Each row is a point on a landscape with many valleys, with its height.
A ball rolls from a point to whichever of its 2 nearest points has the largest drop for the distance, and stops where none of them is lower. Distance is the straight distance between rows; heights are no part of it.
Q912: [171 151 111  46 121 133 138  75 122 108 147 127 134 169  79 127 124 103
  85 110 182 101 106 165 140 131 132  54 114 115 128 158 187 113 161 149
 154 131 119 124 140  84]  (h 4.99)
Q257: [ 94 144 148 162 153 112  55 187 117 109  94 101 178 155 139  81 173 151
 143 123  52 117 154 144  91 177 175  96  90  93 180 128  98  93 122  69
 143 147 149 189 122 154]  (h 2.83)
Q477: [ 67 131 171 142  91 146 130 158 133 172 132 147 161 183 102 123 156 118
  88  98 131 122 177 190 113 108 157 115 122 166 168 128 133 161 152 137
  85 154 131 149 167  86]  (h 4.59)
Q390: [112 144 203 133 103 145 136  86  67 152 186 147 138 108  73  98 128 140
  95 116 118 143 136 134 136 106  87 123 176 176 175 134 111 109 189 101
 123 121 158 155 111 130]  (h 4.41)
Q614: [128 116 122 116  96 154 111 165 170 176  96  88 152 126 175 141 143 171
 119 140 151 138  86  99 106  97  78 163 134  45  67 103 151  79  89 178
 149  67 114 178 142 137]  (h 4.10)
Q634: [110 184 176  83 142 124 118 125 109 126 181 115 128 130 129 142 173 118
  91  83 112 131  88 120 105 105 104 100 166 130  98 171 166 122 130  61
 119 120 104 192 158 146]  (h 2.80)
Q644: [117 135 122 125  65 106 119 120 102 137 118  94  74 166  99 146 124  73
 167 101  37 133  94 150 150 108 154 112 132 123 115 118 111  83 126 157
 109 124 198 152 130 172]  (h 6.58)
Q255: [142  86 106 108 165 159  99 130 135  88 144 192 170  93 138 126  91 138
 148 149 166 140 114 141 131 124 124 213 156 187 128 128 111 176 129 137
 120 158 132  34 119 148]  (h 4.00)
Q441: [ 81 118  98 130 115  82 112 148 171 150  97 139 127 121 153 143 144 133
 157 158 130 143 139 163 132  96 138 187 127 198 150 136 107 156 141 137
  92 159 119  73 126 138]  (h 2.19)
Q254: [150 129  90 107 151 130 106 124 110  88 101 144 126 165 129  74 119 110
 144 130 124 138  92 131 145 164 164 133 106 101 124 137 141 113 126 119
 144 162 108 144 129 125]  (h 4.08)
Q903: [106 156 142 195 117 160 157 124 135 121  88 181 108 149 142 140  58 113
 203 169 188 103 175 119 111 176 117 161 104 119 126 102  92  98 119 139
  97 111 157 151 104 158]  (h 4.57)
Q875: [ 90 158 131 153 155 125  41 169  95  90 125 115 149  95 135  83 162 143
 130 107  40 136 116 114 117 167 166  53  88  99 142 109 111 122 112  66
 154 152 153 157 143 158]  (h 2.35)
Q743: [ 89 156 191 184 127 107  87 180 114 120 127 147 166 166 135 166 158 120
 122 121  81 162 161  79  68 118 128 116 111  99 124 103 122  93 108  78
 139 121 123 216 145 168]  (h 6.05)
Q17: [144 117 129 136  91  98 185 109 117 191 156  94  76  13 134 180 142 141
 113 133  64 102 159 105 148  92 116  94 140 154 121 110  96 145 136 145
 137  78 149 121 106 147]  (h 3.54)
Q259: [144  73 145  95 115 191 123 143 105 155 151 105 166  51 154  90  90 155
 133 124 114  80 112 160 132 148 144 142 140 136 148 145 105 142 115 113
 124 104 197  54 136 149]  (h 3.83)
Q765: [138 102  94 133 164  87 125 153 172 111  97  97 138 128 161 102 149 157
 133 182 123 125 158  96 153 134 139  84  80 114 143  95 116 148 119 134
 158 134 113 124  99 118]  (h 5.29)
Q847: [126 141 135 155 170 135  74 121  94 108 133 100 122 100 155  69 145 147
 178 120 123 113 111 106 126 177 129 165 135 114 170 129 102 123 125  61
 146 135 112 126 103 123]  (h 7.56)
Q692: [107 119 168 149 108 143 161 134 107 164 157  91 113  93  90 130 133 158
 125 120  87 112 157 142 128 117  93 125 169 135 169 126  95 122 141 111
 114 101 190 137 103 110]  (h 4.19)
Q360: [104 153  95 143 134 104 139 153 132 123 126 152  79  91 139 139 123 111
 137 119  50 152 106 146 155 124 157 120  98 159 139 132 136 174 134 142
  90 179 163  99 159 161]  (h 2.17)
Q451: [ 91 160 162 135  85 153  81 100  91 119 148 106  99 164  84 167 115 126
 130 103 130 111 153 115 111 118  84 103 165 138 125  81 126 105 139 102
 119 126 139 162 126 134]  (h 5.05)
Q192: [ 91 126 147 110 145 174  75 113 169 153 133 153 171  96 191 114 137 200
 134 110 209  94 127 153 104 109  72 145 177 143 126 143 161 176 130  85
  85 121 100 104 142 111]  (h 1.92)
Q94: [147 102  70  96 148  84 152 134 127 119 140 175 147 122 119  71 107 105
 111 157  61 144 104 144 178 156 178 111  64 168 163 128 106 172 155 149
 124 152 136 117 129 163]  (h 1.43)
Q949: [193  80  87  89 143 126 163 158 122 129 138 195 185 112 131 111 101  99
  81 153  98 167  80 120 165 136 146 157  83 119  88 163 139 126 133 174
 148 119 119 118 146 168]  (h 2.16)
Q539: [174 123 145  87 159 135 151  79 157 106 142 115 125 168 102 150 130 115
  91 114 192 115 134 161 106 101  93 130 178 121 123 210 162 146  99 114
 139 113 111  99 130  85]  (h 3.34)
Q290: [114 110  67 134 117  78 169 139 189 127 100 122  79 146 170 158  96 137
 184 191 130 144 114 123 136 128 127 157 130 146  95 122 127 121  98 204
 105 132 131 103 128 170]  (h 3.24)
Q891: [106 151 125 149  75 153  72 169  72 150 134 114 139 133 110 119 146  91
 146  76  34 148  72 144 146 110 124 117 125 118 106 108 111  92 142 111
 111 124 189 149 165 192]  (h 6.42)
Q530: [ 80 110  84 134  90 117 143 133 160 155 109 112  98  98 160 176 111 150
 158 142 150 147 116 133 144 108 122 181 168 185 107 119 126 138 129 186
  84 136 145  74 145 142]  (h 2.78)
Q913: [179 132 126 130 141 129 192 111 119 138 118  83  41  80 139 150 112 127
 139 100 169 112 142 123 147 147 124 123 136 113 115 178 142 138 134 128
 138 101 110 124 124  88]  (h 2.84)
Q344: [109 114 123 125  94 158 155 141 144 184 115 134 151 109 140 130  81 193
 118 187 152 109 163 161 122 131 125 111 114 155 147  93 132 137 144 190
  89 132 173 104 143 113]  (h 5.14)
Q587: [149 143 114 184 118 109 186 137 116 164  77 165  81  96 158 114  97  74
 165 170 152 128 137 118 148 182 174 122  45 105 103 119 108  94 134 166
 124 103 116 156 127 138]  (h 3.87)
Q114: [173 109 153  96 148 142 147  89 166 116 104 104 157 186 126 111 148 126
 107  97 235  90 141 160  99 141 144 125 143  80 141 204 138 139  92 104
 150 110  85 110 132  62]  (h 3.03)
Q204: [149 131 117 115  98 120 150  87  82 150 126 102  96 156  60  87 123  68
 141 106  76 126  82 167 174 117 174  99 122 123 151 157  80  66 141 174
 116 144 185 132  98 141]  (h 6.66)
Q518: [130 136  80  64  80 137 127 105 125 155 142 146  97  94 117 196  93 131
 106 141 113 131 121  89 165 111 114  84 107 123  61  70 164 114 161 204
 116 111 128 120 135 165]  (h 4.84)
Q454: [121 157 160 154 117 152  95 133  60 140 169 179 118  77 145 104 122  85
 149  98 124 153  76  99 126 124 113 207 140 174 113 131 114 122 144  98
 114 128 102 133 144 136]  (h 7.07)
Q38: [118 138  84  97 109  77 143 121 166 140 133 159 119  85 156 154 115 155
  95 146 132  98 171 120 166 126 131  66  91 175 133  85 138 200 149 154
 124 145 106 108 133 145]  (h 5.73)
Q770: [171  81  93 120 141  68 178 124 142 128 157 110 106 114  98 139 139 126
 124 172  62 163 114 105 147  87 112 159 155 140 137 152 100 116 121 152
 143 112 143 116  83 140]  (h 4.16)
Q23: [148 136 104  70 120 153  99  79  95 116 124 107 131 142 124  56 133 122
 142 130 126  85  60 157 130 183 147 115 103  87 135 149 111  92 126 110
 156 123 117 138 123 151]  (h 3.89)
Q731: [150 121 153 135 128 170 164 147 106 128 149 163 128 142  93 145  79  95
 137 107 136 151 111 162 133 126 117 178 162 145 132 164 131 119 129 156
  79 135 189 104 163 132]  (h 3.75)
Q256: [131 161 132 180 138 113 192 124 153 148  76 147  98 147 149 117 106  71
 170 143 213 110 164 126 118 171 169 129  76  97 103 147 133  97 109 161
 100 105 101 170 124  94]  (h 4.06)
Q319: [173 127 117 101 158 144  96 107 111  74 109 160 150 210  88  99 125  67
  93 135 145 149 105 111 120 161 168 110  87  68 110 135 155  70 121 134
 165 136 104 153 135 117]  (h 4.24)
Q412: [144 130 157 126 111 177 176  84  68 175 149  71  96  81  83 118 138 103
 113  61 103 132  68 144 151 105 114 119 171 109 127 175 135 104 133 138
 125  88 149 149 123 120]  (h 6.80)
Q604: [ 83 153 114 128 166 145 100 134 146 144 148 131 133  97 172 103 131 206
 157 121 157 123 104 167 121 121  92 176 169 165 173 162 139 171 135  87
  94 160 109 107 135  93]  (h 2.77)
Q274: [ 89  93 111 135 123  70 128 161 168 136 129 123 172 169 121 120 139 145
 133 197 111 131 173 174 126 106 141 170 124 209 189 103  86 149 154 148
 100 168 163  89 114 106]  (h 2.02)
Q202: [143  99  89 121 104  64 168 109 147 143 140  83 114 105 114 132 128 164
 124 173  48 142 120  91 148  96  96 102 123 132 135  87  95  91 137 151
 151 111 167 151  69 160]  (h 4.30)
Q217: [126 127  92 182 138  90 153 133 124 132 125 161  96 138 113  96 116  91
 141 156 131 177 138 104 178 156 172 138  96 198 153  92 117 153 168 163
 117 184 108 109 122  94]  (h 1.26)
Q894: [142 155 108  88 123 104 171 101 159 108 115 153  79 109 121 168  83 145
 115 166 132 100 188 115 160 125 126  37 108 119 106  92 156 173 132 155
 144 122 126 126 130 155]  (h 5.37)
Q16: [178 120 127 115 182 154 118 140 110  93 136 164 134  58 187  88 100 157
 162 142 113 152  58  76 127 171  95 143 132  73  95 143 132 117 112  97
 185  91 139 139 124 172]  (h 2.74)
Q610: [122 134 137 111 101 145 112 153 110 114 123 194 177 154 111 137 110  94
 107 127 109 125 147 127 126 124 146 102  90 112 101 114 125 118 131 122
 127 140 150 132 154 166]  (h 3.09)
Q613: [142 107 123 107 104  49 148 134 145 143 139 138 149 158 117 159 136  96
 122 189  80 145 132 123 105  87 119 158 119 138 117 156  88  78 132 151
 146  87 144 174 102 157]  (h 4.01)
Q983: [ 80 161 166 187 133  78 116 170 143  96 121 123 118 181 128 184 157 112
 143 108  93 125 194 118  94 120 149 101 109 105 140 114 101 126  97  88
 112 147 144 199 136 150]  (h 5.84)
Q838: [144 138 140 104 112 168 112  87  71 139 169  80 108 127  96 109 148 116
 119  81 114 142  33 101 125 103  74 156 180  98 119 144 139  81 146 122
 137  87 123 175 123 117]  (h 6.89)
Q29: [130 216 158 128 164 101 140  90 121 112 140 155  83 106 125 113 133 103
 127 103 178 108 152 126 121 139 123  91 110 152 160 172 146 165 168  73
 109 156 100 178 123  99]  (h 7.29)
Q993: [129 145 144 132 113  70 170  97 112 149 152 123  66  19 145 143 125 133
 135 146 115 102 165 100 144 119 130 115 106 194 141 121 101 163 151 108
 138 114 113 101  96 136]  (h 3.02)
Q695: [171 122 165 151 141 134 206 106 148 142  94  82  72 150 130 170 122 114
 130 102 195 109 182 116 121 145 138 115 136  83 109 194 144 135  96 143
 138  82 117 142 134  84]  (h 2.39)
Q167: [ 71 186 136 172 113  75 105 143 181 118 105 110  90 191 130 195 159 112
 169 102 144 122 202 135 109 105 139 107 142 111 125 120 131 122 110 126
  92 160 108 208 132 117]  (h 5.60)
Q552: [173 102 133 139 156 107 165  99 166 137 100  58 119 172 126 133 169 119
 106 122 200 112 152 114 116 137 137 119 134  81 131 160 135 129  91 119
 159 103  81 132 105  35]  (h 2.75)
Q399: [130 143  85  97 134 117 110  67 158  67 125 110  89 216  80 162 108 151
 132 149 175 105 170 135 127 137 120  73 144 138 136  77 135 145 144 139
 132 180 131  94  99  88]  (h 4.76)
Q71: [125 132 120 122 139 139  94 117  88 126 160 131 138  60 156  66 124 181
 145 155 120 104 132 116 125 151 106 129 112 149 176 104  98 135 162  80
 136 134 113 114  88 116]  (h 7.65)
Q642: [117 111 116 194 138 115 123 170 105 134 140 112 128 122 129  89 154 136
 124 131  77 146 160 112 138 131 148 117 113 135 185  89 107 130 147 127
 117 171 160 124 119  99]  (h 2.13)
Q323: [144  91  90 120 128 160 141 106 148 135  99 164 138  91 157 106  81 128
 133 159 190 118 125 141 163 172 181 134  82 161 123 114 141 175 139 169
 123 144 104  42 148 117]  (h 4.54)
Q748: [123 142 195 144 101 151 155 149  97 141 165 153 108 103  80 208 120 129
  69  83 104 134 171 117 128  90 117  95 168 137 127  98 145 150 152 130
 113 110 171 150 154 148]  (h 5.03)
Q316: [106 142 126 158 140 160 168 135 145 142  81 212 125 142 148 112  74 117
 177 147 196 139 159 128 120 159 149 149 107 116 110 134 139 132 117 172
  88 115 118 130 142 126]  (h 4.33)
Q322: [145 120 101 142 151  97  86 131 160 101  89  57 123 141 151 107 184 161
 135 143 158 125 173  68 129 148 147  78 101  87 139  61 138  99 108 112
 189 147  67 151 103  79]  (h 5.26)
Q757: [143 120  88 125 157 128  86 112 149  62 119 107 115 205  99 155 114 145
 134 147 127 147 162 102 125 126 122  97 165 111 141  88 138 122 124 120
 145 180 139 112  93 127]  (h 4.58)
Q868: [142 120 170 104 129 170  75 100 113 108 124 159 178 201 104 162 138  75
 102  83 178 128 106 129  89 115 127 149 156  92  77 141 153 111  99 103
 153 108  83 106 164 129]  (h 4.66)
Q156: [135 118 148 121 173 160 135 142 117  86 126  77 134 112 108  76 135 162
 100  89  70 134 111 170 125 138 141 105 165  91 167 188 154 139 106  63
 140 156 184 103 130 128]  (h 0.50)
Q420: [113 137 133 106 185 121 123 163 132 122 158 115 174  76 123  56 173 182
  70 119  28 172  85 113 139 116 110  81 143 115 182 158 152 116 135  87
 154 122 152 156 134 139]  (h 1.47)
Q64: [181  85  92  84 178 144 146 135 121  90 154 192 182 151 116  95  91 104
  95 148 111 176  92 135 175 150 171 159  98 161 136 148 144 172 130 154
 123 153 139  81 156 154]  (h 1.85)
Q311: [130 106 152 167  89 133 217 155 105 193 131 105 102  33 118 157 107 127
 111 114  82 116 169 138 137 113 124 119 140 123 133 140 107 125 120 150
 109  74 200 139 137 144]  (h 3.90)
Q532: [126 177 184 101 108 121 149 119 110 150 143  98 109 158  93 138 156  76
 104  86  93 130  90 137  88 109 127  98 148 105 113 188 159  82 123 110
 100  98 135 229 148 147]  (h 3.35)
Q704: [124 130 153 143 121 138 124 149 143 141  91 110 147 164 150 154 150 115
 124 118 143 122 121 101  85 122  96 163 125  69  88 126 135  66  80 127
 149  75  94 190 129 117]  (h 3.84)
Q146: [129 140 119 111 102 172 122  87 112 155 124  60  81 110 132  84 126 137
 191 107 134  81  73 156 131 164 126 137 127  90 132 124 108 107 113 116
 138 112 128 136 130  97]  (h 3.56)
Q455: [133 110  97 135 149  56 152 132 145 102 142 195 131 134 134  93 104  81
 129 153 133 159 142 130 169 147 171 152  72 199 155 132  96 198 147 148
 125 162 101  85 129 137]  (h 0.90)
Q314: [151 139  95 148 131  97 114  91 138  74 124  99  62 222  92 164 135 108
 150 138 127 170 133  75 132 128 123 121 164 108 132  80 140  84 129 143
 144 149 112 139  89  90]  (h 4.43)
Q707: [111 134 157 102  94 125 112 104 125 198 137 130 150  51 165 143 152 113
 110 100 190  98 130 139 124 118 131 149 119 175 104 131 107 157 124 120
 134  84  51 118 140 107]  (h 6.08)
Q45: [166 116 132 138 122 139  80 120 101 138 130  77 133 103 133 121 179 108
 108  97 137 127  87  61 125 128 117 138 122 102 105  95 123  99 117 109
 207  86  54 154 119 109]  (h 4.64)
Q906: [129 193 157 119 181 125  99  88 109  77 151 114  83 112 142  87 149 125
 156  85 156  95 120 120 114 159 125 103 132 134 154 151 132 146 149  32
 136 149 109 151 101 108]  (h 7.42)
Q241: [114  98 130 124 177 145 151 154 122 125 146 101 134  65 138  64 167 213
  84 109  61 146 118 129 150 125 121  81 145 114 198 164 148 158 132  98
 122 133 180 114 119 120]  (h 1.06)
Q901: [117 129 103 168 147 144  99 169 145 118 109 157 143 131 167 133 112 133
 173 135 124 158 105 134 113 140  99 206 135 115 110 134 116 119 111 118
 116 134 135 124 133 156]  (h 3.86)
Q367: [134 118 149 104 114 135 136  91 140 115 149 126 150 184 105 135 102 144
 122 174 171 110 158 142  91 126  95 144 177 120 148 122 114 100 138 126
 134 122 135 126  98  97]  (h 3.07)
Q714: [113 146 152  85 155 170 140 152 137 139 162  96 154 103 135  76 139 176
 105  87  94 113  85 169 105 128 104 117 183 116 144 211 157 141 108  71
 126 100 141 138 155 119]  (h 1.24)
Q22: [115 163 153 126  81 118 111  87 131 142 142 128 103 148 112 185 138  93
 119 109 163 107 172 113 111  98 129 106 133 134 104  89 119 129 120 124
 142 126 100 132 133 107]  (h 5.39)
Q790: [ 99 138  52 164 134  89 168 160 142 132 118 129  60 136 144 115 134 137
 158 116  96 176  91 141 173 154 177 124 102 154 137 101 144 160 143 170
  87 183 137  97 136 118]  (h 1.68)
Q866: [131 120 182 137  96 192 105 123  91 149 135 122 149 175  92 195 152  74
  83  38 163 119 115 139 105 103 150 114 153  95  81 111 155 149 106 138
 132 116 123 116 188 120]  (h 5.00)
Q335: [ 96 118 170 137 133 123 112 125 152 107 139 149 186 203  95 147 131 134
 110 145 190 120 188 158  94 127 106 162 138 165 168 141 115 129 141  90
 108 148 118 126 105  78]  (h 2.76)
Q984: [127 176 156 127 128 169 157 134  90 120 134 145  73 107 110 150  89  81
 120  92 140  99 155 154 142 144 149  73 114 124 116 140 165 169 147 119
  95 142 153 130 163 146]  (h 6.92)
Q133: [195  88 127  99 144 145 118 100 132  95  98 147 156 166 126 153 140  73
  93 113 171 128 122 110 128 130 151 125 115  73  86 137 148  95  96 139
 172 115  81  99 122 107]  (h 4.40)
Q347: [116 167  90  87  99 114 120  71 154  99 112 128  83 169  95 169  93 137
 123 151 170  96 189 121 142 126 119  36 117 128 112  50 161 137 160 168
 116 159 116 146 113 115]  (h 5.01)
Q749: [179  83 119 177 114 154  95  98  63 113 147  99 128 111  90 110 151  98
 129  97 102 171  81  66 150 134 110 155 127  99 113  85  90  72 130 119
 194 108 125 137  89 132]  (h 4.44)
Q417: [136 100  63  83 165 137  88 130 160 100 105 172 158 109 187  94 108 157
 174 179 150 155  85 125 124 133  98 171 124 115 111 131 125 112 106 127
 132 125 112 118 101 179]  (h 3.53)
Q772: [164 190 150 146 163 106 189 110 118  90 125 174  82 105 115 142  99  82
 114 101 175  97 206 139 131 143 154  60  87 154 136 164 161 194 143  95
 121 145 122 136 144 127]  (h 7.14)
Q199: [151  82  98  82 100 133 160 139 158 168 109  92 132 138 122 120 139 141
  97 135 129 126 110 142 143 107 131 137 117  91 114 154 157  98 122 174
 145 103 105 113 147 102]  (h 4.48)
Q594: [106 174 181  85 160 148 106 129 128 133 166 137 163 105 138  96 136 158
  88  74 126 113  48 133 104 119 101 123 157 140 133 211 167 140 139  83
 112 125  95 181 174 110]  (h 2.01)
Q557: [151 118 148 101 151 123 113 154 117  90 150 170 198 173  96  99 113 132
  86 170  88 175 112 100 107 121  95 135 132 114 126 142 156  80 144 123
 174 107 124 186 116 156]  (h 2.07)
Q411: [109 129 142 131  92 125 141 133 156 159 113 123 154 199 101 159 157  91
  98  94 169 100 162 192 117  97 160 132 135 134 142 177 131 143 112 144
 106 146 123 120 164  79]  (h 4.34)
Q720: [137 105 135 176 145  79 155 130 113 129 133 105 102  82 122 133 142 126
 130 143  91 128 181 113 140 123 146 137 113 189 175 104  95 182 136 119
 143 153 147  87  94 112]  (h 2.50)
Q308: [152  89 105 168 150 170 112 137  92 133 123 196 158  88 149 114  94 129
 139 141 186 137 119 116 153 148 152 192 103 176 124  89 118 164 132 154
 112 148 123  41 127 106]  (h 4.29)
Q132: [ 74 155 137 121 107 141 158 146 140 161 115 159 143 127 129 137 119 154
 118 148 154  82 185 179 116 135 144  89 112 164 154 126 128 153 137 138
  97 145 147 133 156 118]  (h 4.90)
Q570: [ 90 129 117 145 195 124 114 157 139 124 138 154 160  93 174  68 135 198
 174 165 116 147 109 146 134 155 115 209 138 168 173 159 124 165 150 104
  85 177 142  97 110 116]  (h 3.15)
Q668: [182  95 101  99 155 149 146 174 124 129 127 166 185  57 165  87 108 148
 110 165  73 170  88  95 147 144 122 145  94  85  85 134 148 123 114 146
 150 105 160 137 140 183]  (h 2.44)
Q369: [132 144 137 146 136 162 104 125  64 124 161 129 101 129  99  87 136 104
 132  96 108 164  40 124 130 123  98 164 165 143 133 154 125  93 171  96
 125 129 122 150 140 125]  (h 6.97)
Q122: [128 122 130 109 153 110 114 161 138 121 158 115 188 130  96  95 155 156
  88 155  25 177  99 116 111  92  93 127 146 118 169 161 127 100 134 108
 163 106 173 174 114 178]  (h 1.78)
Q10: [177  94 136 150 137 158 157 143 127 121 119 120 131 166 107 140 122  94
 142 122 140 154 111 150 126 122 143 193 161 137 124 154 126 122 103 154
 141 117 150  78 151 112]  (h 3.93)
Q637: [109 110  89 137  91 126 145 149 158 170 115 126 100  56 158 154 125 189
 119 155 131 104 164 116 150 122 141  93 102 161 119  67 138 178 130 176
 115 118 133  67 140 125]  (h 5.42)
Q251: [105 163 217 135  96 133 109 125  74 133 183 150 139 111  75 153 136 110
  93  90  79 122 157 109 107 104 109 103 164 154 145 106 112 131 153  77
 120 108 133 156 124 159]  (h 4.67)
Q423: [106 134 115 159 139 124 115 114 140 124  87 115  71 122 165 148 136 142
 194 129 179 124 155 106 118 147 128 158 148 144 140 102 108 136 121 127
 108 135  94 104  95 114]  (h 5.09)
Q263: [124  91 128 137 143 168  94 159 128 102 133 199 200 148 139 144  84 161
 117 171 149 157 135 124 133 118  84 167 149 158 124  92 127 153 131 158
 105 141 162  74 128 162]  (h 3.62)
Q136: [131  91  78 111 115  73 129 157 187  96 110 133 144 176 147 164 151 114
 134 153 114 148 127 135 128  96 144 136 114 112  98 138 138 125  80 195
 131 141 113 109 145 171]  (h 3.60)
Q48: [178  91  62  99 155  82 139  99 190 101 103 106 119 133 144 132 110 165
 129 197 155 121 156  91 162 156 145  78  90 108 108  69 141 149 132 179
 169 129  89  92  86 142]  (h 5.10)
Q766: [120 138 145 122 146 175 130 151 111 128 134 149  98  69 157 136 116 133
 112  75 148 130 108 148 130 118 129 127 131 130 104 163 173 190 122 124
 102 135 123 106 167 125]  (h 6.65)
Q18: [122 134 134 135 147 143  67 141 144 102 122  86 170 135 131 137 183 156
  99  94 148 139 138  58 106 132 113  78 123  84 113  71 150 107  97  81
 199 107  71 167 122 115]  (h 4.96)
Q244: [160 114 118  92 143 109 191  63 181 111 142 125 110 185 105 184  99 148
  95 165 187 113 169 153 112  96  84 135 193 135 130 181 133 125 134 132
 114 129 146  88 108  87]  (h 3.33)
Q976: [166 129 115 112 123 116 166  92 127 150 110  66  65  81 153  97 130 101
 171 110 147  91  96 139 153 174 154 132 112  98 110 155 113 115 122 135
 144 115 111 100 107  95]  (h 3.23)
Q456: [126  78 105 102  84 133 133 183 155 199 110  63 154 109 167 102 169 175
  95 149  88 143  60 116 117  90 107 154 110  88 100 125 155  87 108 181
 127  99 122 151 146 112]  (h 4.32)
Q69: [115 157 165 141 125 111 110 128 130 118 122  96 153 205 111 133 170  96
 117 104 108 135 109 130  78 114 139 142 142  70 119 172 135  78  97 102
 130 113 114 216 141 110]  (h 3.61)
Q112: [133 133 110  52 124 127 154 120 170 146 125 125 160 163 130 104 127 137
  99 133 187  97 119 156 113 113 111  89 105 119 113 163 168 133 149 147
 134 136  86 146 155  98]  (h 4.74)
Q636: [150 127  80 111 144  99 148  97 164 116  91 139 117 122 154 115 114 114
 147 160 209 108 157 125 165 165 169  82  71 135 105 104 150 164 137 168
 143 140  73  76 112 100]  (h 4.83)
Q940: [149 141  97  68 157 131 112 103 141  89 137 149 111  79 174 105  94 161
 154 167 118 117  93 105 117 143  95 125 128 101  92 136 135 116 113 102
 153 117 103 140 113 191]  (h 3.13)
Q725: [140  93 154 151  94 149 133 116 133 148 106 122 132 193 105 165 134  59
 130  93 189 128 107 185 111 102 138 196 171 155 112 180 144 141  98 161
 110 122 106  77 167  87]  (h 4.11)
Q305: [159 119 112 136 101 120 110  91 100 111 127  95  86 167  85 133 160  76
 145 112 104 146 101 101 147 115 160 130 120 110 116  96 110  85 131 150
 166 126 108 136  98  98]  (h 4.31)
Q562: [ 77  96 142 124 169 191  75 147 156  98 136 175 186 134 155 150 111 198
 131 122 174 126 137 147 108 103  78 159 176 144 116 111 161 179 116 109
 104 142 131  64 135 140]  (h 2.99)
Q795: [123 140 139 141 109 110 118 109 152 140 135 160 124 100 133 170 142  97
 109 102 206 114 168 111 130  90 129 132 112 178  92  93 135 169 143 133
 130 126  49 103 121  97]  (h 5.71)
Q383: [ 96 156 132 166 171 127  98 133 114  84 144 184 151  98 165 118  91 185
 172 161  89 129 155 145 119 162 100 188 153 166 175 137  95 145 153  84
 107 167 158  97 109 165]  (h 3.48)
Q665: [105 106 158 155 143 139  74 174 128 130 112  85 207 151 124 101 160 154
 127 132  87 100 145 151  98 151 142 132 127  92 166 119  99 130 107  76
 149 142 161 127 125 133]  (h 3.16)
Q327: [ 79 168 168 181  92 146  93 164  83 145 143 124 138 130 129 137 146 122
 124  95  59 151  88  92 105 130 104 127 143 109 118  91 122  85 136  85
 126 115 154 207 154 170]  (h 6.24)
Q685: [ 91 145 125 176 120 133 137  84 138 120  84 148  99 134 142 132  91 141
 205 170 213  88 197 105 110 170 111 142 134 119 114  67  77  99 136 144
 112 101 115 141  73 108]  (h 4.81)
Q447: [ 92  97 142 160 158  89 124 165 172 115 100 138 201 206 109 143 147 150
 126 186 159 115 206 178 112  97 143 151 119 156 170 134 123 155 126 131
 116 164 142 116 115  96]  (h 2.40)
Q846: [ 85 142 110 170 124  93 119 157 157 124  95  89  78 159 152 144 167 126
 175 104 143 140 148 122 127 123 142 127 120 120 125 115 122 130 110 135
 109 162  87 137 134 103]  (h 5.33)
Q911: [104 110 118 126 111  67 153 152 182 126 121 110 155 193 146 158 158 119
 147 176  93 146 128 158  92  91 127 182 145 137 131 184 107 105 100 158
 117 123 123 142 124 134]  (h 3.85)
Q343: [137 112  83 143  99 129 165 137 152 171  74 100  78  85 181 119 120 123
 167 156 130 102 112 119 156 168 170 132  72 121 108 115 116 115 123 181
 130 112 121  99 127 118]  (h 3.57)
Q653: [135  88 168 123 113 154 105 146 107 154 135  74 172 106 146 107 139 147
 154 111 121  76 125 158  89 149 127 161 144 112 144 135  83 128  97  90
 135 101 169  93 117 135]  (h 3.50)
Q88: [ 70 147 139 177 129 120  74 171  82 137 134 131 154 114 116 100 176 136
  95 114  61 147 128  98 124 122 147  78  92 147 159  67 114 130 154 105
 137 164 132 159 131 127]  (h 1.61)
Q674: [132 118 184 162  74 175 130 149  93 156 136 122 125 117 115 225 120 102
  89  77 146 128 163 130 112 101 117 130 161 120  81  95 146 149 100 144
 121  85 154 115 187 150]  (h 5.38)
Q138: [115 151 121 168 140 143  92 141 126  91 130 154 105  92 170 134  71 148
 219 146 119 140 129 142 134 162  88 206 152 151 120 114  91 128 122 102
 108 142 158  88 111 173]  (h 3.88)
Q450: [148 110  98 105  76  90 155 109 129 142 149 109  98 102 103 167 118 155
  92 147  78 140 126  70 161  93 107  77 117 103  79  45 133 119 142 180
 155 111 127 149 102 175]  (h 4.51)
Q215: [115 123 115  77 128 142  58 139 130  93 135 170 209 163 116 120 116 150
  92 147 123 148 114 114 118 116 106 114 115 125 111  92 147 105 133 117
 147 141 103 147 127 147]  (h 2.51)
Q191: [148 136 130  85 102 149 161  78  79 151 153  86  85 114  70 119 122  78
 113  81  83 124  60 173 179  89 140 100 149 126 132 174 137  97 136 164
  90 124 168 120 138 144]  (h 6.72)
Q574: [122 138 128 138 109 138 137 137  95 116 143 198 135 159 108 130  84  96
 146 133  90 135 110 154 140 140 142 160 122 139 108 128  97 102 160 139
 106 151 176 136 135 184]  (h 3.49)
Q654: [113 139 171 133  99 140 121 135  94 166 143 102 133  80 156 137 171 127
 113  89 138 111 126 137 112 112 133 139 136 144 115 145 120 170 110  86
 119 123  89 129 152 116]  (h 6.36)

For each start below, name the point where the ball stops.
Q765: Q192
Q191: Q695
Q772: Q88
Q518: Q274
Q731: Q156
Q866: Q695
Q901: Q455
Q454: Q88
Q112: Q156

Write out the way that a ball takes from each point below.
Q847: Q906 Q29 Q772 Q984 Q766 Q654 Q707 Q795 Q22 Q451 Q251 Q390 Q692 Q311 Q17 Q993 Q720 Q642 Q88
Q637: Q344 Q132 Q477 Q411 Q725 Q10 Q731 Q574 Q610 Q215 Q557 Q122 Q420 Q241 Q156
Q748: Q251 Q390 Q692 Q311 Q17 Q993 Q720 Q642 Q88
